Each row is a point on a landscape with many valleys, with its height.
A ball rolls from a point to whichever of its 2 nearest points has the largest drop for the distance, and stops where none of them is lower. Distance is the straight distance between rows; heights are no part of it.
j705: [ 45 -50 -19 -17 -10  12 -31  15 -75  -2  -2  -6  19  -5  27 -18 -30  -6
  15  -8 -27  50 -38 -26 -20 -10   5  32   3 -17 -26 -31  15  -2  28]  h=476
j56: [-25  15   2  44  41  13  25   2  12  45 -10 -14  19 -19 -41   5   6  35
   7  27 -11 -22 -17  31 -43 -23  19 -10  54  -4  -8  18 -23  -3  46]  h=165
j386: [ -5   0 -14  -1  22   2   3  10  17 -23 -19  -5 -35   2  20 -39  18 -35
  19  52 -24   1  47 -11 -11 -43   8 -33  25 -37   2 -17 -34  -4  26]  h=697
j950: [-35   0  -8  33  -2   5   6 -21  41  21  -1  -3  48   1 -55  16  -9  31
   8  18   3 -11  19  56   3 -15 -18 -32 -30   0 -39  22 -30 -17  16]  h=298
j895: [ 11 -14  -7 -31 -32 -21  -5  16 -18  28  23  -9  58 -31  63 -48  11 -52
  60  -4 -11  36   6 -47 -10 -34   4 -10  16 -20 -47 -39  21   2  35]  h=461
j199: [ 10 -27  -3 -13 -17   9   1 -44   1  23  20  -8  26 -45 -11  -9   8 -38
  -5  -9 -33  17  38   5 -18  16  11 -12  13 -28 -18  27  38  14  31]  h=148
j187: [  0  25   9   1  40  24  67  56  12   0 -19 -12  19  84   5  12 -34   6
 -20 -13 -11 -19   1  -7 -27  18  34  -2  20 -19  25  -6  48  18  26]  h=558
j951: [  2  11 -22 -26   5   6  47 -20  23 -17 -16 -35  47   8  13   9  38 -24
   9 -18 -21 -32  31  28  40 -11 -26 -38 -13  27 -22  12  -2  26  -6]  h=463
j572: [ 13 -25 -35 -47 -20 -18 -28  -7  35  11  49 -35  28 -46  31  -7  16 -42
  40 -16 -19  17  37 -22 -27 -67 -33 -23 -27  21 -30 -22  -8  12  57]  h=405
j770: [ 28 -17  27  10  -8 -19  11  28 -27 -40 -12  -2   7  20  38  38 -36   3
  11  -3 -36  37 -23 -31  66  69  -3  32 -46 -32  44 -11  -7   4  24]  h=450
j6: [ 21  -1 -48  18  56  -1  29  59  -6  -4 -20 -37  -9  -7  -5 -10   5  38
   2   2 -32  30  -7 -22 -14 -12  14  -2   7  14  29  15 -19  17  48]  h=410
j556: [-26  18   2 -11  19  30   5  31  23  -1   6 -51 -16  -2  10  39  52 -36
 -22   1 -14   1  36 -15 -43   6  16 -45  13  17   7  10 -11  25   9]  h=630
j315: [ 17 -27  26 -28   1  44 -46  24 -82  -5  11 -17  55  38  14  -6 -70   6
  14   7   7  61 -68 -10 -34  36  22  20   4 -25 -18 -45  35 -21  40]  h=514
j12: [-27  33 -52  12  15  -3 -26 -19 -17  30 -15 -11  -9 -56  26 -33  10  -8
   9  16   7  38  21 -40 -18 -13 -29  -2  -8   4 -15  31  23 -40 -22]  h=358
j784: [ 35 -10  -5 -19  12  22   9  56 -30 -20   7  -3  16  25  -3 -16 -42  64
  42   2   1  29 -12 -39  24 -12  74  30   3  -5  30 -13 -17 -17  79]  h=306
j319: [ 42 -13 -35  -5  16  -4  10  50 -35 -19 -23 -37  33  -3   9 -25   4  30
  41 -17 -17  52   7 -48  53 -14  22   0 -19  13  16  -3 -24  -7  67]  h=362
j381: [-35   4 -29 -35  49  -5 -13 -45  68  18   0 -25  67   4 -35  51  34   7
   5   6  16 -28  13  32 -19 -20 -19 -38 -41  -8 -37  34 -17 -12 -10]  h=351
j685: [ 14 -38   1   2  -3   4   4  -6 -25 -32 -34  31  -1   0  12 -44 -16  -6
  28  11  -2   9 -20   9  23   5   2  18  -8 -62 -12  -7  17 -26   8]  h=250
j866: [ 12  11 -15 -10 -25 -22 -17  -2  49  20  56  -5  -3 -48  69 -44  39 -49
   4 -26  45   5   3 -11  -1 -66 -39   2  -9  62 -25 -36  -6 -24 -18]  h=223
j772: [ 18  37  18  34  18  -2 -24 -22 -36  -8 -23  51 -33   5 -14  -2 -58  41
 -33 -12  33 -51 -41 -17  32  28 -56  22 -24 -40  39 -27  32 -34 -55]  h=348
j166: [-29  49 -37  -6  30  12  19 -42  -4  25 -27  -8 -28 -35  -5 -42  15   6
 -19   0  14  -2  26 -21  -7  23   1   4  11 -11  18  53  57 -17 -42]  h=406
j740: [  5  -8  38  32 -29  10  27  26 -15  11  30  42   1  41  -5  26 -51   5
 -33 -17   3 -12   0   8   1  37  11  20 -33  -9  37  -9  67  20   0]  h=262
j443: [-14 -15  48  26   8  43   5  47   6  -5  16 -10 -13  20  -7  28  16 -19
 -31  10 -28   7  11   8 -40   5  53 -18  38 -12  12   2  -6  31  31]  h=608
j615: [-26  10 -20 -40  49   2 -44 -50  58   7  25 -31   3 -51 -10  -1  70  -5
 -11  -3  15 -12   3   9 -11 -36 -21   6   4  33  -2  51 -33   3 -11]  h=400
j341: [  0  32 -19 -58  53 -36 -39 -47  64  -4  35 -24 -16 -36  12 -15  85 -30
   0  46  33 -33  17   9 -30 -61 -11   0  45  34  11  25 -74 -10   7]  h=360
j876: [-17  24  23  37  40  34   6  30 -18  -8 -51  12 -15  40 -12 -18 -19  26
 -19 -37  47 -37 -27 -15   4  -2  -6  -9  17 -42  12  -3  38 -17 -41]  h=378
j671: [-30 -25  27 -22 -34  39  12  16  -1  -3  52  25 -19  49 -16  22 -58   9
  -4  -1  -2 -21   5 -28 -25  -1  76  32  23 -20  35  -4  48 -17  14]  h=197
j451: [-11 -22 -33   2   6  -3 -16   5  14  21  23 -39  24 -50   5  15   4  11
  22  15 -15  37  14  -6 -14 -40 -29  -1 -35  30 -26   5 -23  -3  52]  h=369
j79: [ 14 -17 -29 -45 -30  -8  24  -3  30 -22   7 -22  31  -3  29  -2  22 -33
  35 -17 -31  -8  43 -11  19 -39   5 -27  -3  21 -24  -5 -22  30  46]  h=434
j329: [ 24  19 -33 -13   2  17  -9 -28  -4  -7  16  13  -5 -15 -27   0  32  12
 -43 -31   2 -31  14  40   5 -23 -33 -29 -28  65 -28  20   4  39  -2]  h=265
j239: [ -3 -28   4  14 -63   2 -23 -37 -21  28   9  13  44   9   6  -4 -13 -24
 -21 -10 -31  -6  -2  14 -20 -27 -19   4  19  34 -81 -37   6   8 -17]  h=415
j283: [ -1 -15 -21  31 -24   3 -16   9 -13  -3  15  -3  -2 -28 -21  -1 -10  39
  11  27 -24  46 -19   6  22 -27 -14  10 -15  35 -24 -17 -31 -14   9]  h=326
j543: [-34  42 -11   8  38 -26  50  -8  40   9 -46 -24 -16   2   1  10  -7  19
  12  13 -11  -8  -5 -12 -25  31   6  -1  34 -24  32  53  -4 -11 -14]  h=565
j614: [  5  -6  16  -8 -14  19  61   3 -17 -45  18   9  20   8  -8   3 -12  13
  25 -20 -33  -5  22  26  46   3  50   7  -4  10  25  31   5  34  38]  h=407
j759: [ -6 -36  31  31 -40   6  -3 -61  -6   6  23  29  40   9 -28  -1 -25 -16
 -13  -7 -30  -7  41  52  18   4 -27 -22 -32 -22 -38  -6  13  11  14]  h=259
j232: [ 14 -31 -31 -26 -20 -15 -12  36 -35  23   7  22  19  -1  53 -56  12 -49
  52  -8  76   6 -27  -9 -22  -8   1 -22  22 -28 -33 -52  -1 -39 -25]  h=118
j224: [-30 -20  37   0  -4  20 -16   1  10   9  49 -44  44 -35  -7  23  42 -46
  33  27 -27  12  29  -1  -8 -39  11 -41  31 -21 -14  -6 -29  17  54]  h=470
j804: [-12 -22  17  39 -36  17  16   5  -9 -17  29  24  11   9 -27  15 -37  43
   7  16 -36  25  -5  30  28   7  35  23 -30  13   9   2 -15   7  30]  h=368
j547: [ 16 -44  21 -36   8  24   3 -21 -28   5  13   6  31 -12  17 -18 -22 -25
  19  -3 -37  31  -5 -42 -23  37  44  19  15 -73 -12  11  44   6  50]  h=69
j546: [ 12 -27   6 -21 -33  37  14  35 -31 -23  49  18  11  45   3   6 -66  42
  12 -27 -19  15   3 -36  -6   2  78  20  -6   1  42  -7  29  12  62]  h=249
j902: [  7  13  15  20  -9 -16   8  13  -9  15  18  48 -18  55 -15  39 -85  37
 -33   0   5 -61 -31 -16  14  22 -30  32 -24 -31  65 -33  51 -19 -35]  h=308
j297: [-18 -10  19 -25 -46  34 -16  14 -39   3  30 -24 -10 -54   7   0  30 -14
  54  29 -12  19  -6 -45   4 -21  60   6  41   4   2 -15 -13  -1  21]  h=324
j562: [-10  24  -7  16  -5  31 -29  30 -32 -38 -57  -6 -23  32  -2 -12 -27   8
  15   1  41  -9 -42 -31   2  10 -16   6  -1 -38  13 -26  10 -54 -30]  h=334
j655: [ -8   0  13   7 -13  53 -10  29 -47   6  20  13 -31   5 -23   2 -43  27
  12  20   0  29 -22 -21 -37 -16  40  25   2 -12   9 -26  32 -24   9]  h=135
j121: [-22  14  42  19  -7  -9  -8 -50  33  -1 -40  18 -18  -6 -39   7  14  17
 -23  -1   2 -40  -1  20  14  24  14  14  60   1 -28  41 -46 -10 -44]  h=386
j760: [ 59  -9 -41   2  12 -18 -14   0 -28 -58 -44  29 -49  35   6 -44 -41  -6
 -17  -1  -3 -16 -13  -7  24 -16 -31  10 -28 -52  20 -24  18 -31  -5]  h=279
j194: [-24   1  -6 -21 -18  14 -45  -2 -30 -25 -33  -4 -48   3  19 -28  -8 -16
  40  53  22  21 -29 -24 -17  -8  16  12  27 -31 -11 -45 -24 -52 -36]  h=280
j87: [-34   1   2  14  26 -14  -7  17  62   9  -7  -5  13  49 -28  72 -14  15
 -15  16  10 -17   6  53 -62  19 -20 -42 -47   5   8  21 -29  23   5]  h=453
j634: [-25   5  23  -5 -13  21  33  33 -19   8   6 -27   8 -18  10  28  19  17
  38  16 -12  13   3 -30  13  27  73  23  33  -2  20  26 -15  -2  24]  h=371
j208: [ 31  -8   7  15  -6  28  -2  17 -30 -46 -10  29 -58  16  -7  -1  -7  10
 -31 -18 -13 -17 -28   1  18  -1  15  10 -10   7  16  -2   6  13 -15]  h=349
j11: [-14 -14 -33   1  18 -23 -39  13  34   0  16 -41  11  -1   8  77   3   2
 -16  11 -18  25 -15 -11 -13  19 -77  -3 -81  24   5  -5 -41  10   0]  h=517
j575: [-12 -13  34  21 -37  17  28 -16 -11  27  33   8  49   4 -10  29 -17 -17
 -15 -33 -15  17  23  23  -5  45   5 -16 -29 -13  -2  20  57  39  26]  h=210
j703: [ 28  14   7  49  -3 -12 -16  -3 -27 -15 -15  26 -21  30 -14  24 -33  18
 -65   2 -29  -3 -27  17  17  13 -48 -13 -35   2  16 -32  -8   2 -21]  h=384
j61: [ -9  17 -30 -33  -9 -10 -34 -46  28  38  36 -12  11 -79  42 -58  70 -47
  -5 -17  40  -5  18 -17 -11 -50 -12  12  38  55 -23  15  21 -20 -26]  h=273
j75: [-14  43  54   4  29 -20  33  10  54   7 -13 -10 -48  25 -13  32  18  11
 -14 -16  22 -19   1  49 -20  46  11 -10  24  32  58  40  -2  54 -45]  h=234
j7: [ 18 -14  16  45   8  -2   2  64 -19  12   9 -24  11   9  11  16  -4 -17
 -32 -18 -16  58  15   2  -7  31 -40 -31 -55   1  19   3  28  38  24]  h=567
j375: [-23  24   2  40  16  -6  -7 -18  31  42 -24  12   9  -1 -53 -37  -1  35
   1  45  25 -18  20  30 -29 -41  -6 -42  23   3 -43  -1 -27 -35  17]  h=239
j829: [  5   6  23   4  -4  29   8 -32 -10   9  30  22 -27  -3 -48  10  18  24
 -62 -47  12 -37  26  44  -4  27   9  -7 -16  45   0  30  22  53 -16]  h=224
j702: [ 47   7 -29  10 -13  -9  24  18 -30 -23 -24 -16  29   6  18 -19  21 -28
 -18 -34  -6 -15   2  -3  44 -24 -34 -38 -20  21 -18 -13  22  15  -2]  h=490
j463: [  1  -4  36   8  16 -33  35  53  22 -35 -29 -15   1  25  47  48   1 -12
   6  -3 -27  18  18  -5  41  70 -17   9 -36 -18  53  20 -16  33  17]  h=480
j623: [-12   6  27  43  85  -3  32  15  -1  18 -45  21  -4  35 -28 -16 -62  59
  -7 -71  58 -53 -39 -13 -15  22 -22  30  33 -32  21  15  53  10 -53]  h=423
j412: [ 26 -21  -2   9 -39  23 -14  -8 -67  12   1  18  11  17  10  10 -39 -15
 -22 -19 -29  13 -14 -15 -20  14 -14   3 -10 -10 -36 -21  48  10  -7]  h=447
j86: [ -3  45  14  34  -7  -3  -6 -26 -21  13 -17  25  29 -26 -11 -19  30  12
 -22 -31  45 -47  34   4  52  -7 -45 -34 -22  32 -45  -8  17   9 -38]  h=57
j629: [-18 -18  33  25   3  31 -26  33 -54   1  11   6 -20   2  -5  -2 -46   8
   7  -3  17  65 -30  -9  -3  29  -9  37 -26 -39  23 -20  42 -18 -20]  h=65
j668: [-21 -19  26   7   2  31 -49 -20 -75 -18 -13  23 -28  -1 -17 -29 -51  14
  17   7  40  43 -27  14  19  -3 -40  33 -10 -37 -17 -53  24 -39 -52]  h=136
j595: [ 18  -7  14 -10 -49 -21 -19   7  -4  39  54  24  12 -36  42 -58  26 -59
  18 -53  30   9   7  -4 -11 -76 -26 -27  19  30 -56 -42  15  14 -31]  h=178
j8: [-32   1  31  49  55   6  33  22  13  71   4 -17  12 -13 -41  18  24  27
  -8 -13  25 -18  -5  45 -41  23  40  12  68   9  20  28   8  29  18]  h=237
j322: [-32  36 -12 -13   0   6 -27 -17  52 -10 -14 -15 -39  15  -7   2  12  -5
 -15  62 -26   6  33 -33 -43  -6  -3 -39   1  -9 -15   5 -34 -24  11]  h=679
j217: [ -2 -20 -30   3 -17 -41 -16   9  -1  44  10  15  10  -9  56 -42  18 -46
  -1  26  45  16 -16 -10 -12 -36 -22  -1  25  15 -60 -61  -6 -56 -38]  h=179
j834: [-16  44 -14  21 -13 -13  44   8  -1  17 -36  -4   2  16   6  25 -28  19
  -4   7  -2 -13  -5 -31   0  63  -6   2 -17 -11  21  11  48 -14 -19]  h=599
j71: [ -8  35  -2 -46  52  25  79 -15  11 -28 -36 -21 -13  37  -2 -34 -21  -1
  43   5  -3 -22  23   4  29   6  30  18  37 -54  36  20  35 -11 -25]  h=503
j277: [-16  17 -23 -17  38  -3  54 -37  25  15 -32 -21   3  -8 -22 -32   7  -4
  27  35 -14 -18  33   7  -4   0  31   5  53 -49  15  28  14 -26  12]  h=533
j528: [-11 -29   6  14   3 -18 -14  31  24   9   9 -16 -18  12  16  61 -17  -6
 -12  15 -28  49  30  -6 -37  46 -34 -17 -64   8   9 -12 -16  30  32]  h=543
j170: [ -3 -11   2 -26 -20 -27  44 -27  35  -6  -8   0   7  11  11  74  -6  -7
   4   3 -47 -20   3  16   4  69  15  46   2  14   9  49 -20  20  20]  h=261
j941: [ 17 -48 -12 -30  24   7  21  -2 -10  28  13  25 -30 -20  -4  10 -28  -5
 -17  -5 -40  24  13 -17 -37  36  27  51  -6 -28  27  31  55  16  44]  h=147
j578: [ 10 -15 -19 -44  14  -8  68  -7  19  12   8   8 -28  28   5  32 -34  12
  -6 -10 -39 -15  23  -8 -12  51  47  52  19   4  43  31  34  32  44]  h=203
j517: [ 36   2 -41  -5 -31  -3 -21  37 -42 -37 -26 -22 -38   9  21  -5  -3   6
   3   0 -20  30 -17 -52  22 -22   4   5 -15  31   6 -49 -24 -21  -5]  h=182
j848: [-44  -5  14 -16  29   6 -75 -36  61  41  26 -14  32 -11 -48  49  35  -1
 -27  22  22   5   4  30 -60   2  -5 -26  -7  -7 -15  20 -36 -12 -15]  h=398
j420: [  3 -26  -7 -17 -11 -38 -33  -9 -10  42  60 -14  22 -56  40 -36  17 -59
  46  28  -8  40  36 -35 -36 -69 -29 -11  15 -20 -28 -48 -12  -3  41]  h=433
j21: [ 54 -20 -30 -27 -30   6 -39  48 -72 -40  -8 -16 -16   8  21 -49  -5 -24
  45 -11  56  36 -32 -20  13 -20  -1  -8 -19  -2  16 -62 -14 -30 -13]  h=117
j85: [ -34   12    2    2   33  -29  -50   15   43    3   11   -4   19   20
   -8   96   27   13  -15    6   33   -3  -21   21  -29    7  -28  -39
 -102   23   16    4  -33   21  -38]  h=486
j538: [  4  27  -4  12 -33 -15 -29 -10 -13  14   7  29  18 -13  30 -55  39 -27
 -17 -20  52 -11  28 -18  21 -43 -45 -44 -12  39 -56 -32  22 -13 -58]  h=125
j724: [ 12 -41   1 -32 -65 -21 -11 -33 -54 -25  17  44   9  32  13 -37 -52 -31
  48   9 -12  31 -19  20  12  -6  13  12  -4 -25 -31 -81   2 -11  -3]  h=313
j911: [ 27 -26 -37   8  25 -26   5  15  42 -20 -10   7  -9 -10   0 -45  24  -2
   9  32   0   1  23  42   1 -56 -22 -40  -9   4 -18  -4 -47  -6  32]  h=712
j933: [-40  20  24  18  15 -35 -12 -30  61  41  -5 -15   9 -27 -25  47  59  16
 -10 -25  56 -13 -10  39  -8  65 -24   5 -18  44  21  59  -6  27 -56]  h=269
j413: [ 55  11  -5  10 -25   7 -22   3 -71 -45 -20  30 -12   3 -10  -5 -25  27
  -4 -19  27 -45 -54   9  66  11 -27  24 -26 -24  47 -39   5 -37 -36]  h=385
j844: [ -1 -12 -30  44  58  -7  -9  37 -14  -2 -15  -8 -36 -39   6 -18  10  25
 -23 -17 -11  32 -27  -9  -3 -11 -22  14  -5   5  31  39 -17  17 -16]  h=451
j374: [  6   4  10 -41  33  48  48  26 -17 -51  -6   3  12  40   7 -18 -33  10
  41 -23  22 -16 -15  -9  49  17  33  23   4 -38  36  20  43  -3   5]  h=472
j371: [-30  78  -1 -25   5   6   0  -8  55  10  -5 -28 -26  16 -33  34  37  12
 -20  25   7 -12  34 -14 -46  21  10 -58 -10  31  19  40 -14   0 -12]  h=655
j864: [-40 -25  39   3   0  28 -39   2  30  42  63 -48  45 -34 -32  60  31 -26
   4  10  10  25  21  26 -42  -3  10 -38 -11  -3  -7   1 -17  17  22]  h=438
j480: [-13   4  45  42  33 -19  20 -27   7   0 -47  34 -18  18 -33 -10 -34  58
 -21 -43  21 -59 -43   7  15  24   2  33  47 -10  -9  20  -9   6 -48]  h=430
j298: [-22   5  78   4  -5 -18  26  34  62   1  10   6 -54  25 -15  39 -17   2
  -1  21   3  -3  19  29  -4  28  44  26  19 -12  73  41 -14  15  -7]  h=291
j369: [ 48   5  16  19 -10  12   4  52 -53 -22   9 -17  54  39  11   4 -30  -5
 -22 -36 -22  46  -8 -33  24  27   6 -36 -45 -21  15 -17  45  29  33]  h=593
j571: [-12  11  37 -14 -39  27  17 -15  22 -19  29  12 -45  -1 -38  29 -10  12
 -10  10  -5 -12  26  26   0  14  74  25  44   4  30  38 -11   4  -3]  h=336
j60: [  7  11 -13  51  19 -34  -9  14 -13  -3 -33   7 -48 -22   7   5 -32  50
 -12 -14   5  10 -60 -28  12  30 -22  28 -22  -1  52  23   1  -7 -46]  h=484
j245: [-14  -5  -2 -25 -48 -13 -38 -27 -10 -20   8  11 -47 -15  37 -39  30 -42
  21  35   4  26   3 -22  15 -29  -3  -6  13   6 -21 -45 -25 -27 -42]  h=236
j161: [ 58 -17 -35   9  -1   8 -30   4 -37 -14 -18  49 -44  16 -13 -39 -29  10
 -38   8  -4 -10 -13   5 -23 -39  -8  21  -8   7 -21 -20   9 -13  -5]  h=316
j389: [-30  32  30  48  -2   1   7 -16  -1  16  -6  17  17 -35 -21  28  42  25
 -13 -29  23 -32   3  20  71  42 -28 -10 -23  13  -5  22   3  19 -41]  h=130
j249: [ -5  -3  11  10  56  27  40  40   7  20   7  -7  -2  34 -19  11 -23   7
 -24  22 -23 -10  10 -14 -63 -20  44  -5  32 -38  24  -1  24  18  66]  h=585
j278: [ 14  19   5  -1  22  12  82  39 -11 -19  13   3  -1  21   1  12 -15  33
  21 -25   0  -8   2   0  44  42  33  22 -22   5  60  22  43  29  11]  h=440
j677: [-18  57  15  18 -40 -35  25   1  20  38 -10   6  -9   7   1  67  17   5
 -15   6  14 -39   1   9  -5  84 -12  -3 -34  36  42  12  28  18 -23]  h=626
j706: [ 10  -2 -59  15 -13 -31 -26  15 -17  19 -15 -33  38 -32  54 -29  -3 -15
   7   6  -5  45  -4 -40  16 -27 -56  20 -23  15 -28 -13   9 -41  -9]  h=305
j191: [ -5 -25  12  40   2 -14 -19 -63  26  -7   2  47  -3   6 -48  19 -16  20
 -34   0 -25 -30   6  61  19  28 -60   6 -39 -14 -23  19 -34  13   3]  h=297
j2: [ 27   7  -9 -19 -22 -14  36 -25  10 -31  -5  49 -26   3  -1 -42  32   2
   2  -3  23 -44  14  47  46 -34  21 -14  15  41 -17   2 -19  17 -23]  h=309
j514: [ 23  21 -41 -17   6  16  67  30 -17  -7 -35 -29  41  44  16   6  -7   6
   0  -4 -31 -15   5 -18  -7   6  31 -15  24   7 -17   0  20   9  32]  h=527
j783: [ 12  20   4 -39  -2  11  37 -53  27 -20   3  12 -32   9 -48 -14  13  16
   1   5  -2 -44  35  62  16 -13  49   5  42  23  14  46 -29  18  -5]  h=344
j610: [-40   2  11  38  12 -28  15   6  41  19   3 -19  24 -40  -2  46  31  11
  20  -5  14   3 -11  30  35  57 -43   2 -53  12  29  46  -9  16 -21]  h=202
j449: [ 45 -21  17  17 -12 -10  -4  15 -59 -35  -2  18   5  35 -13  28 -57  39
   3 -12 -15   5 -67   9  57  40  -7  57 -34 -20  53 -23  -2 -12  -1]  h=418
j995: [ 21   0  -7 -24 -27  13  19  13 -31  -8 -19 -11  56  15  24 -35  -5 -25
  33  -4  -9   6   4 -25  -1 -14  40 -36  20 -22 -34 -33  28   8  41]  h=494
j411: [  4  -1  -7   8  16  -3 -55 -25  23  -3   4   4 -10   0 -10  -2  33   7
 -59  -9 -10 -11 -11   8 -21 -15 -55  -7 -13  40 -48  20 -29   9 -17]  h=307
j635: [  2 -29  -3 -14 -35   6  -7   6 -19 -13  24  20 -37 -36  -8 -10   0  11
  40  40 -20  21  -9   4  25 -29  44  32  17  11  -3 -20 -44 -18  10]  h=284
j871: [-10 -29  22  41  17  17 -24  -9 -23  -8 -31  46 -12  22 -33 -28 -49  36
  -2   2   9  10 -34  25   4  -1 -18  37  13 -44 -26 -35  -9 -24 -26]  h=194
j195: [  5   1   3 -34  11   0 -59 -71  46  12  -1  24  15   4 -32 -18  62 -18
 -53   6  20 -34  14  24 -48 -25 -27 -20  20  34 -65  11 -35  -1  -7]  h=346
j325: [-15   6 -41   2 -16 -34 -19  -3  45   4 -21 -28  24  -3  60 -10  29 -27
  -2  28   2  -8 -20 -24  -8 -39 -49  18  14  43 -50 -27 -21 -50 -10]  h=242
j822: [ -7 -17   0   3  14  22 -23 -21 -15  11  14  13 -60 -60 -21 -22  20  18
   5  25  -9   6  -9 -13  -9  -9  41  37  33 -18  20  27   2 -20   2]  h=325
j348: [  3 -13  11   4 -23   5 -29 -48   7  31  -5  25  15 -15  -8 -31  35 -36
 -36  -3  15 -38  34  13 -18 -19   6  -8  54   0 -76 -14   9   0 -22]  h=383
j66: [ -4  18  11 -52 -22   2  55  26 -26 -34 -50 -15  13  -1  38  18  14  -4
  45   3  -6  -4   5 -21  52   3  41  22  32  -6 -11  32 -40 -14   1]  h=355
j737: [ 52  26 -68  -4   7 -40  -3   4 -14 -45 -61   7 -46  19  20 -29  -3   7
 -25  18  -9 -23 -14 -29  19 -12 -19  -1 -10   9  16 -10 -25 -13 -21]  h=238
j787: [  6   4 -23 -33  -3  -5  63 -25  -8 -22 -39 -10   7  -6  28  18   9 -14
  13 -10 -36 -25  -4   3  40  37  16  43  27  -5  -4  41   6   4  -6]  h=310
j621: [-10  11 -43 -36  27 -42   1 -43  53  40  40 -26  15 -55  35 -33  74 -54
  15  35  45 -26  32  -1 -15 -49  -3   0  58  26   2  -4 -19 -27   7]  h=319
j466: [-36  33  55   5   4 -14 -41 -48  67  21  -9 -11  18 -17 -57  35  48  29
 -35 -14  44 -18  -4  24   4  49   0  -3  49  32   5  49 -50   1 -58]  h=333
j993: [-26 -22  21 -38  14  13 -51 -24  65 -14  38 -61   3 -52   6  33  50 -48
   9  13 -10   1  25 -10  -5 -44 -10 -17   8  -9   0  19 -48   5  12]  h=439
j54: [ 55 -29 -16 -19 -41 -33 -24  50 -59  -2  20   3  35  21  46 -61  -5 -50
  39 -33  38  52 -35 -14   7 -35 -12 -24 -10 -16 -29 -76   4  -9 -22]  h=50
j843: [ 17   4 -19 -38 -35 -14 -23 -39  22 -27  13  21 -47 -28  11 -38  46 -30
  -5   5 -13  -9  19   0  16 -31   3 -17  -8  35 -16   5 -17   9 -12]  h=274
j922: [ -3  28  10  35   6 -31  21   4  39 -13 -22   6 -16  53 -11  60 -41  25
 -38   9 -26 -33 -12  28 -11  29 -32 -23 -32   7  43  12 -17  19   7]  h=419
j92: [-16 -28   3 -31 -78 -30 -14 -27 -10  -1  36   3   5  -3  34 -24 -12 -43
  45  16 -30  50   3  -1  14 -41  -4  -4   5  22 -41 -77 -27   0  -6]  h=276
j971: [ -7  27  21  28  43  24  14  10   8  -3 -16   7 -52   7 -36  -6  26  36
 -44 -30   8 -33  -6  23  -3   1  10 -13  31  36  11  29 -11  45 -40]  h=170

Call two points neighbours if one is among the 2 nearest of the other. Go from one point of each pair to the other, from neighbour to neighbour, staying as low as possible. Name the highest point that can't be avoided.
j86, j245 => j480
j245, j971 => j783
j56, j575 => j950
j245, j54 => j724
j629, j54 => j760

For each start below, name every point that the ball comes to, in order.
j615 => j341 j621 j61 j866 j595 j538 j86
j844 => j6 j319 j784 j546 j671 j655 j629
j7 => j528 j11 j85 j87 j922 j703 j208 j161 j760 j737 j517 j21 j54
j705 => j412 j239 j348 j195 j411 j329 j829 j971
